A landscape with many valleys, sampled at points; each row gives a point and its height.
From any point a ball rolls to the lowest of the 2 points nearest to it. It stops when none of these is lower. Distance is the straight distance between rows; heights are no part of it.
q_474: [177 112 150 151 156 123 170  75 103 125 150 134 117 138 121 142 155 131
 123 175 145 119 107 124 155  74 120 114 153 134 102 137 100  57 204 160
 146 150 154 113  97 138 132 112]  (h 317)
q_943: [ 95 135  98 126  65 138 143 155  77 154  97  97 114  95 115 103 152 109
 125 113 207 108 123 146 101 143  88 115  86 148 168 173 142 145 103 100
 112 129 182 207 140  70  64 178]  (h 622)
q_449: [ 82 124  69 153  92 140  88 150 125 143 130 105 145 118  95  72 122 104
 149  98 123 160 117 149 145 180  78 112 112 136 153 165 166 161 123  57
 109 129 170 110 178 113  90 168]  (h 270)
q_358: [103 145 122 119  98 169 132 138 120 168 125 130  74  91  98 104 165 123
 131 144 137  83 119 150 122 100  68  71 126 173 162 183 159 100 143 126
 146  91 162 127 155 114 122 151]  (h 287)
q_221: [ 88 103 138 152  60 139  98 146 169 152 125 116 113 132 116 134 121 101
 127  70  65 140 135 127 118 158 130 149 174 114 161 102  77 176 145 110
  93 119 120  82 145 182 110 151]  (h 320)
q_72: [109 165 114  94  95 145 138 139 112 158 142 180  83 101 127 118 144 129
 142 142 158 126  91 154 162  84  74  95 106 153 141 155 145 120 133  98
 145 128 159 111 139 142 150 154]  (h 321)
q_855: [130 161 119 107  72 126 131 104 107 125 161 206  94 113 123 139 152 135
 100 122 170 153  45 148 164  63  77 144 135 119 123 132  60 131 159  76
 121 159 183 136  81 154 164 170]  (h 343)
q_971: [144 189 165  66 145 105 134 173 137 127 111 170 128 143 131 207 199 165
 112 143 180  76  73  94  88  97  62 142  86 120 124 202 135 119 164 142
 127 127 120 145 142  77 139  93]  (h 392)
q_181: [120 118  80 206 131 140 134 115 127 144 158 104 113 109 109  65 139  94
 142 105 100 132 143 141 118 164 148 103 216 122 188 128 164 120 148 168
 143 134 166  97 133 127 129 147]  (h 324)
q_486: [132 108 131 126 106 107 161 106  97 118 142 160 106 106 126 120 113 108
  98 166 153 146 125 153 139  80 166 105 156 162 142 106 124 116  91 157
 166 150 125 173  81 134 151 133]  (h 354)
q_444: [132 126 114 128 123 111 152 133 101 131 155 145  91 109 123 118 122 123
 113 166 156 115 118 139 101  73 153 106 165 159 168 139 125 107 129 193
 146 123 155 162 117 100 152 152]  (h 332)
q_745: [113  80 123 170 157 160  91 119 168 102 103 124  84 132 114  78  91 109
 130 106  80 137 152 123 119 140 156 129 169 163 201 135 138 156 127 142
 115  99 101  97 163 128 128 159]  (h 396)
q_237: [122 149  72 118 190 128  80 123  86 112 122  93 142 122 111  79 109 187
 146 136 136 149 102  97 141 156 113 157  97 106 152 149 176 133 134  94
 113 113 187 171 158  64 132 152]  (h 538)
q_787: [129 148 154 114 109 152 145 155 120 149 123  80 169 151 160 184 172 123
 155 102 135 120 147 121 128 167  86 134  54  85  69 145 101 140 123  82
 104 149 119 144 147 156  80  95]  (h 296)
q_451: [165 111 145 123 219 105 101 115 157  67 117 157 139 149 124 162 102 155
 108 112 119 137  99  76 128  98 157 204 139  97 108 109  80 152 152 137
 100 129 119 120 105 118 148  98]  (h 363)
q_288: [130 109 177 132  46 125 134 163 103 175 125  72 131 137 136 198 162 115
 117  92 123 132 130 113  79 149 102 158 104 114 128 133  49 173 137  91
  81 137 142 166 154 122  68 148]  (h 165)
q_360: [ 77 139 144 123 187 188  91 155 181  81  72 109 139 124 179 140 147 120
 138  79 125  63 165 103 132 146 158 148  99 105 124 147 135 131 124 168
 135 135 115 145 130 116 102  87]  (h 226)
q_374: [121  81 140 187 140 157  96 120 147 115 109  86 161 156 152 126 100 119
 144  74  71 163 145 109 146 180 151 148 111  91 108  99  97 173 108  96
 109 162 113  90 129 156  98 111]  (h 578)
q_841: [117 151 133 155 148  98 117 134 137 109 130 162 121 126 119 120 113 136
 121 119 114 136  94 121 117 119 118 120 183 129 139 111 132 115 174 147
 122 131 146  98 103 127 162  98]  (h 383)
q_975: [102 142 179 117 132 148  81 166 190 108 101 150 153 141 152 186 142 121
 150  55  88 101 151 129  95 172 120 151 110 109 118 103  90 177 119 113
  98 126  66  84 172 151 129  84]  (h 301)
q_389: [135 103  95 186 105 105 152 110  76 157 123  84 172 107  91  89 109 122
 142 164 169 157 129 140 105 181 119 104 126 141 123 120 150  88 114 131
 139 150 163 155  82  90  92 129]  (h 647)
q_379: [119 161 161  84 143 125 110 143 190 104 108 175 155 141 143 166 123 139
 139 102 111  96 140 137 134 149 105 130  71 121  92 120 138 158  85 115
 122 113  50  86 172 137 165  79]  (h 245)
q_371: [160  82 143 155 193 116  70  97 127  75 124 126 133 152  95 106  99 152
 112 132 135 170  90  67 131 106 142 190 147 106 136 110  51 157 150 121
  88 149 142 157 113 105 120 124]  (h 323)
q_325: [114 103 138 134 112 135  85 117 161 109 101 156  84 134 113 115 106 107
 107  98  96 132 117 121 123  92 148 156 178 160 194 134  81 162 129 134
 116 109 101 121 140 142 144 150]  (h 378)
q_369: [162 171 169 116 119 102 163 147 110 154 161 166 104 129  93 182 166 162
 119 177 142 104  84 139  91  98  75 105 158 141 125 170 123  88 191 144
 144 112 158 110 130 106 155 125]  (h 302)
q_828: [143  93 139 175 120 111 128 127  73 133  91  92 163 123  90 134 126 137
 128 142 201 129 109 116  81 148 108 128 112 113 132 139 121  97 131 121
 134 162 163 188  81  58  94 122]  (h 640)
q_244: [128  56 131 188 171 152  92  95 111 124 106  61 178 149 122  99  85 118
 160 122  81 169 163 103 141 201 147 137 134 118  97 116 135 121 136 117
 123 141 122 109 124 111  92 123]  (h 567)
q_633: [186 118 146 110 189  65 163 110 104  89 163 165 141 133 112 133 113 139
  98 224 145 128 126 124 123  65 175 131 158 144 100 115 168  72 142 205
 167 115 119 141  93  93 188 106]  (h 322)
q_380: [151 126 150 127 168 117  76 144 137 113 125 107 124 155 108 146 111 160
 136 105  97 151 104  93  99 140 103 180 123 121 141 134  92 160 170  88
  78 100 146 118 172 112 108 138]  (h 423)
q_458: [146 218  95  67 182 128 100 117 149  89 129 169 138 132 157 122 142 166
 136  79 111 111 100 101 178 116 108 176  77  79 106 109 147 180 101  89
 107 123 144 125 182 153 158 135]  (h 454)
q_15: [116 121 112 151 158 121 141 119 158 102 110 172 129 120 116  86  70 101
 117 148 117 143 134 149 143 142 142  89 184 158 134 100 178  86 116 175
 178 124 103  75  85 140 187 100]  (h 310)
q_527: [138  41 140 147 144 137  88 112 112  79  90 114 107 154 103 106  87 141
 111 114 149 133 142  94 101 119 146 164 115 170 165 155  73 155 100 143
 109 119 114 195 138  70 119 128]  (h 256)
q_249: [169 143  99 146 120  94 173 112  61 170 186 106 151 116  97 105 123 150
 140 192 168 163 114 150 115 155 128  99 145 124 101 111 163  71 136 123
 153 144 175 149 102 116 129 138]  (h 653)
q_700: [115 190  88  90 201 157  94 115 168  88 117 161 128 126 168 119 156 166
 131  72 112 106 103  92 175 109 149 188 102  42 129 137 123 177 139 122
 135 144 156 140 134 163 135 122]  (h 430)
q_232: [142  92 108 178 156 181 155 100  99 144 128  57 109 140 129  92 155 111
 154 150 119 104 180 114 149 134 132 101 117 133 118 164 131 123 151 144
 129 115 148 139 158 122  67 153]  (h 340)
q_412: [144 117  89 173 217 140  88  79 114  89 140 110  96 142  88  71 124 144
 133 135 111 119 106  84 144 105 121 150 164 115 172 163 113 129 187 144
 111 114 189 138 150  94 127 164]  (h 387)
q_428: [118 117 146 145  64 146 141 160 110 182 122  68 143 122 146 165 160 107
 140 109 143  98 170 144  93 153 142 126 104 116 134 138  96 146 115 114
 105 132 145 165 127 117  62 150]  (h 82)
q_127: [154 114 138 180 164 160 171 100 107 143 125  70 123 126 137 137 172 109
 140 127 129  96 120 116 144 124 122 114 159 110  94 144 111  62 207 173
 151 154 161 113  99 144  99 110]  (h 267)
q_40: [139 172 137 109 123 147 151 132 116 176 154 130 103 115 104 134 169 153
 138 156 121  84  85 152 132 109  46  87 143 153 135 185 143  91 207 130
 121  96 185  90 171 135 126 153]  (h 239)
q_767: [107 138 103 127 107 117 149 108 144 128 150 226  98 105 136  83  95 119
 107 150 131 145  94 179 171  85 104  88 188 150 144 114 136  93 128 143
 170 161 136 109  56 159 196 123]  (h 180)
q_454: [118 168 148 113  78  80 119 191 136 159 141 145 135 114 126 158 106 152
 137 122 137 136 115 141  66 154 132 119 153 130 153 109 135 140 108 142
 122 103 138 135 132 103 150 127]  (h 418)
q_207: [ 97 170 120 126 133 152 123 156 160 141 133 109 119 114 167 141 137 128
 141  76  77 117 137 130 128 154 159 128 147  89 115 117 150 151 134 139
 121 130 127  98 149 178 116 133]  (h 241)
q_468: [114 181 119  61  94 122 153 112 108 127 155 231 107 117 150 138 154 152
 129 133 162 127  73 144 193  70  55 127 108 109 104 136 113 125 130  72
 127 148 145 109 113 171 171 129]  (h 362)
q_229: [153 131 110 166 145 126 133 110  79 134 138 126 100 124  93 107 151 138
 128 141 136 111 105 124 126 107 107 132 163 125 163 163 108 109 183 131
 128 120 187 157 153  99 117 167]  (h 361)
q_96: [122 109 131 157 185 119 108 112 160  70 102 147 128 123 144 118  93 123
 108  99 103 147 103 103 128 109 175 154 182 112 146  97 125 124 157 179
 154 139 124 100  87 141 164  91]  (h 357)
q_92: [108 170 137 117 104 167 137 157 131 172 123  93 134 127 134 139 176 113
 154  96 127 115 118 127 133 155  54 123  96 100 102 158 122 126 163  74
  97 115 154 114 154 159  84 126]  (h 231)
q_108: [149 128 103 113 149 127 131 128 139 108 169 130 103 145 155 104 117 119
 119 131  90 154 149 129 165 103 180 159 137 127 136 104 115 155 120 139
 110 123 116 131 128 184 135 163]  (h 429)
q_843: [ 77 146  80 166 117 145  77 149 130 160 115  77 166 115 120  91 131 122
 165  86  86 155 123 114 124 203 112 138 128  93 141 133 144 164 138  91
 117 127 186 108 150 116  79 150]  (h 235)
q_542: [165 171  65  90 170 103 152 123  78 132 192 119 123 109 138  87 124 158
 119 182 150 149 142 135 149 114 183 122 121 118 112 115 198 115 133 133
 144  96 164 151 125 124 166 167]  (h 665)
q_852: [206 110 124 108 177  86 156 101  78 111 164 118 121 153 117 135 118 151
 108 203 166 127 144 126 118  87 166 137 107 135 105 126 152  71 131 167
 138 108 131 182 114  84 134 142]  (h 352)
q_921: [118 153 122  82 132 102 160 108 162 137 135 221 138  96 132 127 104 121
 114 204 141 134 101 166 170  81 114  75 164 142  88 107 154  74 122 157
 178 171 109 108  64 149 207  80]  (h 246)
q_298: [150  58 129 176 157 126  90  93 120  83 103 113 119 126  83  75  87 116
 124 113 121 151 115 100 113 108 148 164 161 139 174 131  85 154 135 151
 108 130 148 159 125  86 106 137]  (h 286)
q_734: [104 100  99 124 106 143  94 144 173 112 130 139 113 144 112  84  77 130
 131  71  69 166 139 125 128 153 135 125 130 153 186 122 131 193  89 106
  96  84  88  87 178 138 150 168]  (h 412)
q_651: [174 154  74 125 147 129 180 107  87 159 183 108 118 109 136  78 130 129
 132 202 143 136 149 154 154 124 152  84 138 116  93 120 201  70 136 145
 153 118 166 118 115 152 139 164]  (h 660)
q_962: [117  76 123 114  86 126 122 107 117 107 103 126 130 127 141 127  90 115
 118 117 151 163 148 132 137 137 149 133  93 149 113  97  99 153  68 102
 109 153  84 163 106 131 119 118]  (h 497)
q_133: [198 127 132  80 196  81 142 127  78  98 141 109 152 165 147 157 146 176
  92 191 182 115 138  88  94  94 169 173  63  90  96 133 156  99 125 158
 135 100 115 206 119  46 135 117]  (h 379)
q_559: [108 100 125 126  79 133 111 153 127 132  89 108 147 136 124 126  97 130
 144  95 153 133 152 133 111 166 113 138  52 146 137 117 120 166  59  84
  94 121  98 153 156  98  96 126]  (h 510)
q_865: [111 174 135 109  88 124 131 121 147 124  93 152 158 111 161 154 138 130
 142  93 156 119 115 145 146 158  87 126  88  96  93 108 128 130  97  84
 155 182 100 110  96 154 152  73]  (h 279)
q_662: [148 112 170 162 195 147  77 134 145 111 113  79 162 161 113 165 140 151
 137 105 107 110 130  72  93 153 133 158 121  93 123 155 101 124 176 127
 100 130 139 139 151  90  87 101]  (h 389)
q_384: [152 115  97 145 175 182 165  84  92 140 151  82 127 120 138  97 193 128
 137 133 134  95 123 111 167 112 123 114 105  94 113 156 129  97 175 132
 145 150 187 144 116 139  82 148]  (h 311)
q_930: [147 107 155 127 206 109 113 154 147  80 139 102 171 144 157 162 109 134
 125 133 123 125 155  96 101 148 207 148 101 103  81 105 149 134  97 165
 135 112  75 145 127 106 150  65]  (h 375)
q_214: [119 184 186  73 103 112 160 175 138 171 139 177 104 125 130 196 201 144
 105 158 157  60  74 130  84  91  48 106 132 141 140 193 108  89 163 145
 132 117 139 129 143 103 124 112]  (h 353)
q_238: [153 160 132  99 194 118  81 124 161  78 117 151 142 135 147 160 157 159
 111  78 134 107  81  79 129  98 148 220 118  46 121 116  82 186 123 144
 116 142 135 153 128 136 141  83]  (h 399)
q_494: [179 116 115  68 129 111 161 104  93 133 146 124 143 154 117 124  93 151
 128 202 156 154 147 146 168 110 114 110  45 144  63 105 159 105  89  84
 128 140  96 152 128 121 146 132]  (h 455)
q_576: [127 104 101  98 167 146 135 111 164  87 124 136 104 131 180 105  92 112
 108 122  82 134 164 112 169  94 216 148 116 138 128  97 134 168  73 154
 120 102  77 128 125 182 150 125]  (h 416)
q_282: [101 137 108 114 118 117 131 112 174 129 131 217  98 127 102  87  93 125
 106 135  98 156  95 166 161  86 100  93 179 184 153 130 141 110 141 133
 150 123 100  72 112 155 197 143]  (h 234)
q_691: [125  87 141 169  87 159 135 107 117 137 129  91 129 133 141 129 130  95
 130 102  97 162 152 121 160 137 133 136 136 123 114 118  95 141 142 107
 126 169 123 106 113 178  93 136]  (h 591)
q_514: [111 111 112 173 128 138 103 120  90 155 104  74 159 115 106 125 143 133
 157 117 151 124 121 107 102 172  92 125 115 125 149 163 131 127 138 101
 117 139 186 166 133  56  68 137]  (h 633)
q_57: [200 109 178 121 178  98 163  92  98 108 150 152 146 176 123 180 149 149
 106 189 154 143  75 105 143  64 116 140 135 114  59 126 100  54 207 138
 128 144 115 112  92 129 141  92]  (h 364)
q_733: [139 146 126 104 120 103 145 132 123 134 125 137 148 128 116 141  85 150
 129 171 160 151 131 165 115 143 116  98  85 157  83 105 168  93  86 110
 148 136 100 137 112 112 149 102]  (h 434)
q_31: [119  68 155 161 117 146 116 106 140 106 100 149  92 101 139 112 128  77
  99 101 106 122 124 127 129 107 172 148 199 159 186 114  92 136 127 192
 147 127 100 132  78 160 133 126]  (h 356)
q_872: [131 101 191 116  66 121 101 161 155 143 124 143 100 137 104 176 127 132
 110 110 116  95 127 122  71  98  96 140 147 156 176 145  62 160 147 130
 101  83  87 117 168 125 123 144]  (h 382)
q_43: [103 138 135 167 107 114 137 148 160 161 128 112 162 121 118 139  91 117
 152 137 105 158 141 156 105 209 121  93 165 127  93  89 164  97 129 132
 139 138 110  79  98 146 137  99]  (h 271)
q_801: [173  95 181 151 166 124 143  86 138  95 117 121 144 179 133 186 138 152
 141 149 129 130 111  84 141 103 102 159 125 121  57 130  87  74 182 123
 110 144 101  78 108 146 123  78]  (h 411)
q_596: [ 82 128 123 204 108 137 129 154 145 160 124 101 150 112 126  92 118  94
 149 110  99 120 134 150  89 187 138  81 194 128 158 107 184 103 140 162
 158 129 158  83 116 127 129 117]  (h 306)
q_254: [108 122  93  93 134 126 151 115 177 102 133 170 103 154 141  98  67 117
  97 136  67 164 155 147 177 101 145 103 157 168 137  97 149 133  93 110
 131 112  58  65 128 206 185 143]  (h 318)
q_335: [143 138 155  59 162 104 124 108 174  73 111 177 187 171 145 173 127 145
 145 135 102 119 145 114 148 115 132 154  95 120  45  95 139 149  97 108
 123 117  22  72 165 155 170  69]  (h 303)
q_313: [133 182 140  90 111 107 141 166 118 138 136 151 140 105 162 182 180 143
 119 114 156 100  96 123  91 101 178 145 117  91 129 113 107 152 104 149
 127 145 129 173 111 130 141 118]  (h 433)
q_854: [117 105 181 103  51 104 127 169 133 160 134 147 110 127 111 172 122 120
 115 133 127 107 136 154  67 119 128 110 152 184 184 124  95 127 107 135
 128 104  99 139 148 109 149 135]  (h 397)
q_858: [161 120 170 108 110 145 136 117 123 134 111 103 144 170 148 186 160 142
 130  97 144 121 142  98 160 131  94 175  66  95  61 130  64 141 112  68
 103 161  84 133 125 175  81  99]  (h 351)
q_782: [148 105 135 163 224 142  97 120 134  97 113  95 114 141 112 125 128 151
 125 141 110  98 138  84 117 111 153 168 135 123 142 146 123 131 165 155
 117 119 151 151 153 109 103 127]  (h 410)
q_701: [122 194  90 102 118  89 110 170 141 127 157 144 142 103 133 126 119 145
 141 120 107 170 107 150  96 157 155 128 130 118 141  99 177 146 103 132
 137 103 143 123 145 141 164 135]  (h 436)
q_400: [136 160  91  70 177  85 138 134 116  97 145 158 115 107 130  93  92 157
 109 170 173 126 127 147 131  91 174 113 107 120 124 121 196 107 122 162
 158 106 135 178 121  83 188 140]  (h 670)
q_333: [ 96 129 130 157 100 147  98 141 177 150 136 114 135 108 159 124 116  87
 129  80  48 136 150 129 126 169 177 122 193 110 160  86 122 165 130 151
 118 126  98  78 129 198 127 136]  (h 285)
q_881: [120 204 150  88  88 148 142 165 136 172 149 132 122 133 126 164 178 129
 146 126 134  96  90 137 127 146  39 102 108 118  95 166 142  89 187 111
 113 111 158  73 170 169 109 120]  (h 138)
q_307: [107 145 120  78 117 117 139 129 177 129 117 170 137 114 169 132 101 120
 125 121 113 134 143 160 161 143 174 107 113 130 101  76 142 136  58 139
 153 147  54  86 102 176 170  96]  (h 374)
q_772: [106 195 160  80 132 106 141 184 151 121 144 158 170 101 181 175 150 133
 130 123 142 101 137 143  86 135 212 132 135  89 118  98 149 136  85 193
 161 132  98 157  87 132 161  94]  (h 413)
q_61: [150 195 124  72 161 108 119 152 119 119 115 154 137 148 136 164 161 178
 127 126 173 115  72 117 123 113  64 173  58  99  93 167 141 118 138  87
 123 120 150 145 152  91 140 105]  (h 425)
q_940: [163  84 124 111 107 122 190 109  74 143 145  91 127 142 126 115 115 116
 128 197 164 149 191 135 152 109 151 106  59 159  67 109 147 110  82  94
 133 147  96 159 112 138 109 147]  (h 471)
q_599: [105 156 118 102 119 128 145 155 178 142 132 145 122 114 173 119 101 118
 123 138  66 137 166 168 148 133 157  89 158 144 133  92 176 122  93 149
 135 105  79  74 126 199 173 119]  (h 348)
q_536: [157 163 106 119 135  69 120 162 111 139 178 132 133 129  99 109  90 143
 141 170 104 162 128 152 100 158 153 100 167 142 121  99 184 102 125 131
 127  97 134  98 149 136 166 156]  (h 452)
q_26: [134 109 191 129 158 154  78 158 165  96 111 124 127 152 141 175 133 144
 130  87  96  97 141  89 103 140 147 181 113 105 122 144  68 171 136 136
 104 125  87 134 161 126  92 109]  (h 349)
q_18: [137 131  59 170 182 151 110  94  74 129 137  76 150 120  93  52 122 148
 141 156 151 147 122 115 166 154  97 133  87 111 122 149 185 107 159  89
 136 126 207 147 153  79  98 177]  (h 548)
q_777: [145 127 141  84 211  99 125 136 161  78 128 142 187 154 155 157 105 139
 115 153 101 133 160 119 139 154 188 144 103 126  55  83 177 132 111 157
 144 102  44  98 145 135 163  62]  (h 350)
q_643: [129 100  98 145 146 166 149 110 121 125 115 101 101 143 110  85 120 115
 138 154 134 114 185 139 149 129 119  97  92 176 119 164 172 102 120 112
 135 107 119 120 172 112  96 150]  (h 319)
q_269: [160  37 132 130  95 137 170  92 102 128 121 103 113 148 127 122  89  98
 123 161 143 163 181 146 152 114 144 122 100 194 116 107 114 129  71 116
 125 142  65 158 103 139 118 138]  (h 484)
q_551: [104 116 114 159  47 126 133 103 129 151 164 167  95 109 109 105 136  91
 111 109 106 174  88 142 156 106 118 133 189 117 158 112  63 167 164  87
 123 152 158  95 102 180 134 168]  (h 282)
q_409: [121 193 161  90  46  93 146 160  95 163 140 159 139 112 150 187 172 151
 140  86 155 128  70 113 129 143  72 147 128  78 106 105  71 147 124  96
 110 151 156 126 127 159 125 134]  (h 386)
q_545: [105  49 146 144 151 178 113 127 124  87  73  95 136 153 138 128 120 124
 126  97 142  90 174  99 105 133 164 147  78 159 154 150 101 146  86 148
 120 136  99 188 104  72  71 123]  (h 221)
q_48: [115 113 165  86  81 101 137 140 145 115 147 170  98 110 136 150 109 110
 110 162 121 136 133 145 105  84 166 115 164 188 163 101 101 119  85 161
 147 104  82 147 124 123 168 137]  (h 376)
q_663: [117 101 172 135  38 127 140 122 107 177 117 120 107 121 101 179 152 123
 118 116 151 127 113 123 107 122  66 146 124 139 130 143  55 152 149  75
 101 147 144 144 124 118  95 147]  (h 237)
q_989: [144 182 168  68  62  83 155 168 110 174 155 155 124 113 139 215 179 157
 103 121 165 119  87 127  96  94 102 153 115  99 141 127  67 163 100 101
 110 147 130 157 122 139 127 135]  (h 422)
q_372: [104  77 122 167 167 136 124  95 160  86  98 159 131 124 147  99  80  80
 121 118 105 147 144 132 139 126 175 123 192 150 169  96 148 116 112 201
 154 143  92 109  69 145 159 123]  (h 333)
q_320: [138 108 144 192 107 160 190  99 109 168 134  86 135 112 123 136 167  94
 135 155 141 100 171 150 143 140 134  67 167 147 116 133 130  77 154 185
 167 160 146 113  97 155 109 121]  (h 215)
q_158: [ 91 109  79 152 125 156 110 111 130 133 102 102 138 133 107  64  94 112
 139 118 121 148 159 150 146 167 104  96 100 155 150 154 171 136  88  91
 132 139 126 114 156 118  95 155]  (h 297)
q_464: [147 165  92  86 202 110 100 124 118  93 129 159 140 149 140 119 119 179
 119 115 136 123  93 104 163 121 103 168  62  75  91 130 153 143 141  88
 107 118 162 144 156 102 152 128]  (h 449)
q_480: [147 162 140  41 104 109 158 140 132 112 153 172 128 119 168 173 157 122
 116 154 153 116 154 149 136  74 190 137  80 132 102 106 121 146  45 157
 153 130  60 185 100 141 156 105]  (h 467)
q_761: [117  72 182 152  57 140  97 149 155 143 114 108 111 141 121 160 110  93
 116  91  79 121 160 128  81 143 141 127 161 161 180 114  77 171 139 138
 104  79  73 105 153 138 102 141]  (h 355)
q_487: [128 140 114 143 107 134 143 124  98 150 140 136  71  96 112  93 153 119
 132 160 161  78 139 155 105  92 125  86 153 189 193 173 138 112 114 161
 132  80 143 162 150  84 127 169]  (h 312)
q_895: [110  89 157 150 179 187 101 109 153  90  68  91 103 125 151 118 156 121
 131 107 150  50 168 101 134 106 166 128 109 146 145 173 120 134 124 169
 133 122 114 169 121 111  80  95]  (h 181)
q_470: [110  59 136 184  57 163 151 102 103 184 141  87 107 120  91 115 156  84
 126 121 122 150 169 140 145 121 114 104 158 156 149 147  94 149 135  98
 121 143 129 113 131 154  87 163]  (h 600)
q_17: [110 142  85 140 150 118 145 113 185 117 125 194 112 129 119  94  57 127
 105 131  85 175 136 148 165 131 110  75 185 146 126 110 179  97 116 126
 151 134  99  45 116 173 204 121]  (h 278)
q_46: [107 120  87 118 165 115  66 150 125  89 102  95 151 129  98  75  77 163
 149 103 146 145 126 102 103 176 122 142  81 131 157 130 176 148  95 100
 100 110 157 173 156  39 131 135]  (h 529)
q_339: [116 100 107 169  98 157 127 124  79 156 110  72 127 124  82  94 155 110
 147 126 164 128 135 130 120 148  67 126  84 162 164 184 147 147 119  89
 100 113 185 184 162  59  39 167]  (h 627)
q_822: [165 113  83 200 121 143 152  87  74 134 166 104  99 110  91  57 156 112
 138 147 115 133 126 141 133 112 141 114 194 131 177 139 138 113 168 161
 154 128 182 131 136 110 125 170]  (h 341)
q_830: [125 130 159 122  70 119 132 102 120 148 133 165  83 126 116 157 156 134
 105 112 153 125  77 123 134  77  75 148 123 113 121 142  59 147 160  78
  95 162 140 130 113 155 126 144]  (h 295)
q_584: [117  96 137 178  29 136 150 134 118 200 132  82 105 114  75 118 156  66
 135 139 110 115 150 162 119 146  70 100 162 166 172 144 109 146 143  94
 128 112 152  83 177 126  99 173]  (h 607)
q_594: [ 87 108 127 168  39 143 139 128 115 176 125 102  96 101 117 113 179  81
 127 111 137  88 147 160 100 133 103 101 184 153 201 155 132 139 139 138
 137  91 175 131 151 104  84 167]  (h 613)
q_452: [ 95 124 119 158  69 123 154 106 127 161 141 170  96 103 130 107 126  86
 120 132 119 162 101 154 168 109 125  97 199 137 154 112 124 123 142 130
 155 150 148  91  76 175 159 147]  (h 238)
q_792: [ 78 160 102 152 109 174 109 168 163 149 107  89 141 126 138 110 132 101
 160  70  85 115 152 127 120 198 121 103 137 109 149 134 167 159 146 110
 114 111 145  89 157 143 112 141]  (h 194)
q_42: [138 138 111 118 142 112 135 111 136 119 146 139 127 130 130 121  94 138
 129 137 119 156 117 140 151 114 158 120 134 116 108 114 126 111 145 122
 144 139 131 107 117 157 155 119]  (h 407)
q_706: [139  89  85 186 182 145 119  92  92 128 118  57 152 142  94  56 121 132
 145 137 118 168 141 113 154 171 122 123 130 109 119 139 164  98 140 112
 136 156 173 118 128  98  84 136]  (h 557)
q_303: [127 114 153 154  81 144 162 142 107 177 124  69 143 117 142 154 135 100
 144 133 132 105 178 153 109 171 148  95 127 140  98 109 134  93 124 148
 143 144 122 125 115 137  84 150]  (h 155)
q_748: [100 110 123 128 122 121  77 167 114 122  88  87 158 139 112 128  89 157
 141  98 154 147 132 112  74 192 110 155  75 126 154 142 130 165  88  96
  84 108 148 187 175  51  92 133]  (h 521)
q_640: [147 159  97 106 165  94 152 133 125 126 176 136  99 127 140  99 108 120
 123 169  87 150 154 148 124 124 195 111 186 145 127  89 181 105 128 184
 150  83 128 102 135 150 170 152]  (h 465)
q_746: [105 122 135 150  80 135 130 145 142 150 104 106 178 131 133 140 109 121
 146 106 135 149 134 154 120 192 107 111 100 106  90 117 126 124 112  92
 127 163 102 107 113 154 119  93]  (h 214)
q_609: [155 160 123  86 166  69 160 103 126 114 172 196 141 123 129 110  95 140
 106 207 150 152 108 156 144  91 144  95 153 149  85  97 169  78 123 175
 176 135 127 121  54 117 199  92]  (h 288)
q_393: [106 201 160 109  60  99 133 151 141 160 112 174 168 117 149 176 165 134
 145  85 153 124  84 137 127 152  58 127 139  82  76  95  97 133 118  92
 132 176 136  97 112 166 137  70]  (h 338)
q_753: [ 64 119 104 131  39 149 117 142  98 164 128 103  94  94 114  99 166  83
 120  95 161 113 135 154 133 115 106 109 119 171 202 168 113 157 100  89
 101 101 160 176 161  99  71 187]  (h 618)
q_460: [ 87 150 146 128 199 161  78 130 201  76  81 158 140 127 173 145 146 125
 139  81 109  79 134 112 134 141 138 142 128  86 137 138 152 128 156 145
 140 133 117  96 117 139 150  63]  (h 268)
q_577: [103 147 115  90 154 146 131 111 163  88 103 145 120 127 181 117 127 125
 114 114 118 101 150 129 161 108 184 132 118 114 118 121 159 133  90 161
 151 130  86 136 107 167 153 114]  (h 400)
q_156: [166 101 157 133 141 128 134 107 126 129 128  98 143 177 119 164 135 153
 140 143 121 147 143  95 155 134 105 159  76 111  63 132  83 113 153  84
  96 139 108 101 142 154 102 107]  (h 398)
q_506: [137 149 140 102 156 127 133 166 150 111 144 113 155 128 153 169 145 139
 131 132 129 113 159 129  86 141 209 141 106 108 124 123 163 139 101 186
 144 104 100 140 135 124 127 110]  (h 394)
q_102: [138 142 122  68 116 103 145 148 115 129 127 133 154 124 155 152 113 135
 130 147 161 133 158 152 120 120 159 124  57 151  94 108 153 137  50 129
 147 134  82 188 114 103 137 106]  (h 451)

For each start below, name the point where the ball stops.
q_108 -> q_767
q_514 -> q_733
q_237 -> q_733
q_734 -> q_767
q_458 -> q_895
q_745 -> q_767
q_782 -> q_746
q_576 -> q_767
